A landscape with many valleys, sampled at points; each row gives a point and its height.
A ball rolls from a point to the lowest of its 6 nearest points, and stops where none of them is lower. Distance is the straight distance between rows; heights are no part of it.
k795 height 263: -27; 9; 2; 7; 35; -15; -6; 17
k226 height 405: 1; 9; -5; 9; -30; 3; -6; 13
k454 height 392: 1; 1; 31; -20; -31; -9; -18; -12
k728 height 204: -9; 2; -11; 20; 35; 3; 8; 15
k441 height 206: -20; -1; -8; -4; 41; -13; 2; -5
k46 height 189: -17; 0; -7; -1; 29; -13; -1; -3
k660 height 362: -9; 7; -3; 4; -2; -5; -5; 10
k322 height 74: -1; 8; -11; 23; 20; 12; 9; 23
k493 height 321: 5; 7; -13; 12; -5; 10; 7; 11
k182 height 289: 21; -1; -3; 2; -45; 15; 3; 3
k957 height 279: -12; 9; -4; 18; 20; -5; -2; 17
k477 height 281: -17; 9; 3; -5; 4; -12; -12; 10
k335 height 185: -7; -9; -14; -9; 44; -1; 13; -16
k310 height 343: 28; -4; -11; -1; -28; 24; 10; 8
k752 height 207: -1; -10; -10; -10; 24; -1; 14; -22
k156 height 411: 35; -7; 20; -6; -26; 10; -1; -33
k860 height 333: -16; 8; 10; -11; -10; -11; -18; 7
k753 height 261: 1; -10; 3; -9; 4; -4; 6; -27
k135 height 393: -1; -1; -3; -4; -5; -5; -1; -8
k914 height 633: 20; -11; 11; -9; -11; 4; 5; -29
k775 height 233: 1; -2; -15; 5; 34; 10; 15; 1
k235 height 387: 4; 2; 30; -17; -41; -8; -22; -8
k993 height 287: 5; -2; -14; 16; 40; 21; 20; 20
k62 height 386: 3; 7; 12; -4; -43; -5; -16; 8
k379 height 398: 9; -2; -5; 0; -28; 4; 2; 1
k86 height 576: 4; -10; 16; -11; -17; -10; -5; -25
k472 height 384: 3; 3; 15; -11; -37; -8; -14; -2
k864 height 88: 26; -2; -13; -3; -13; 25; 15; 12
k249 height 192: -23; 7; 8; -17; 12; -16; -15; 1
k869 height 230: -11; -4; -8; -3; 18; -8; 5; -9
k213 height 136: 21; -11; 20; -6; -22; -1; -3; -35
k884 height 535: 1; -5; -14; 0; 18; 7; 12; -3
k643 height 428: -18; 7; 8; 30; 24; -4; -1; 35
k283 height 692: 12; -2; -16; 5; 28; 18; 17; 12
k593 height 368: 14; -4; 9; -2; -48; 1; -7; -6
k435 height 149: -1; -2; -17; 8; 45; 11; 16; 7
k773 height 409: -4; -1; 13; -12; -18; -11; -13; -4
k229 height 190: -22; 6; 1; -1; 18; -13; -10; 10
k787 height 513: 5; -5; 1; -7; -16; -1; 2; -11
k973 height 79: -12; 11; -1; 22; 9; -4; -7; 27
k726 height 119: 29; -8; 4; -4; -35; 17; 7; -15
k368 height 87: -29; 6; 4; -9; 30; -19; -10; 2
k549 height 650: 19; -8; -13; -4; -3; 19; 15; -1
k883 height 460: 16; -8; 5; -7; -24; 8; 5; -17
k513 height 425: -3; 3; -8; 7; 4; 4; 5; 2
k515 height 810: 12; -2; -17; 3; 11; 19; 16; 11
k290 height 427: -2; 3; -1; -2; -16; -4; -5; 2
k835 height 291: -18; 5; -2; 25; 33; -8; -1; 23
k238 height 543: 9; 8; 1; 7; -49; 3; -9; 14
k510 height 375: 10; -12; -4; -10; 4; 5; 13; -20
k250 height 275: -10; 4; -8; 1; 12; -7; -5; 2
k680 height 274: -21; 10; 6; 11; 23; -9; -12; 24
k851 height 226: -15; 0; 3; -11; 13; -18; -5; -10
k619 height 473: 13; -7; 23; -8; -29; -7; -9; -25

For each start below, name the point where the ball stops.
k835 | k322
k472 | k726
k235 | k726
k869 | k368
k773 | k368
k680 | k322
k62 | k726
k379 | k726
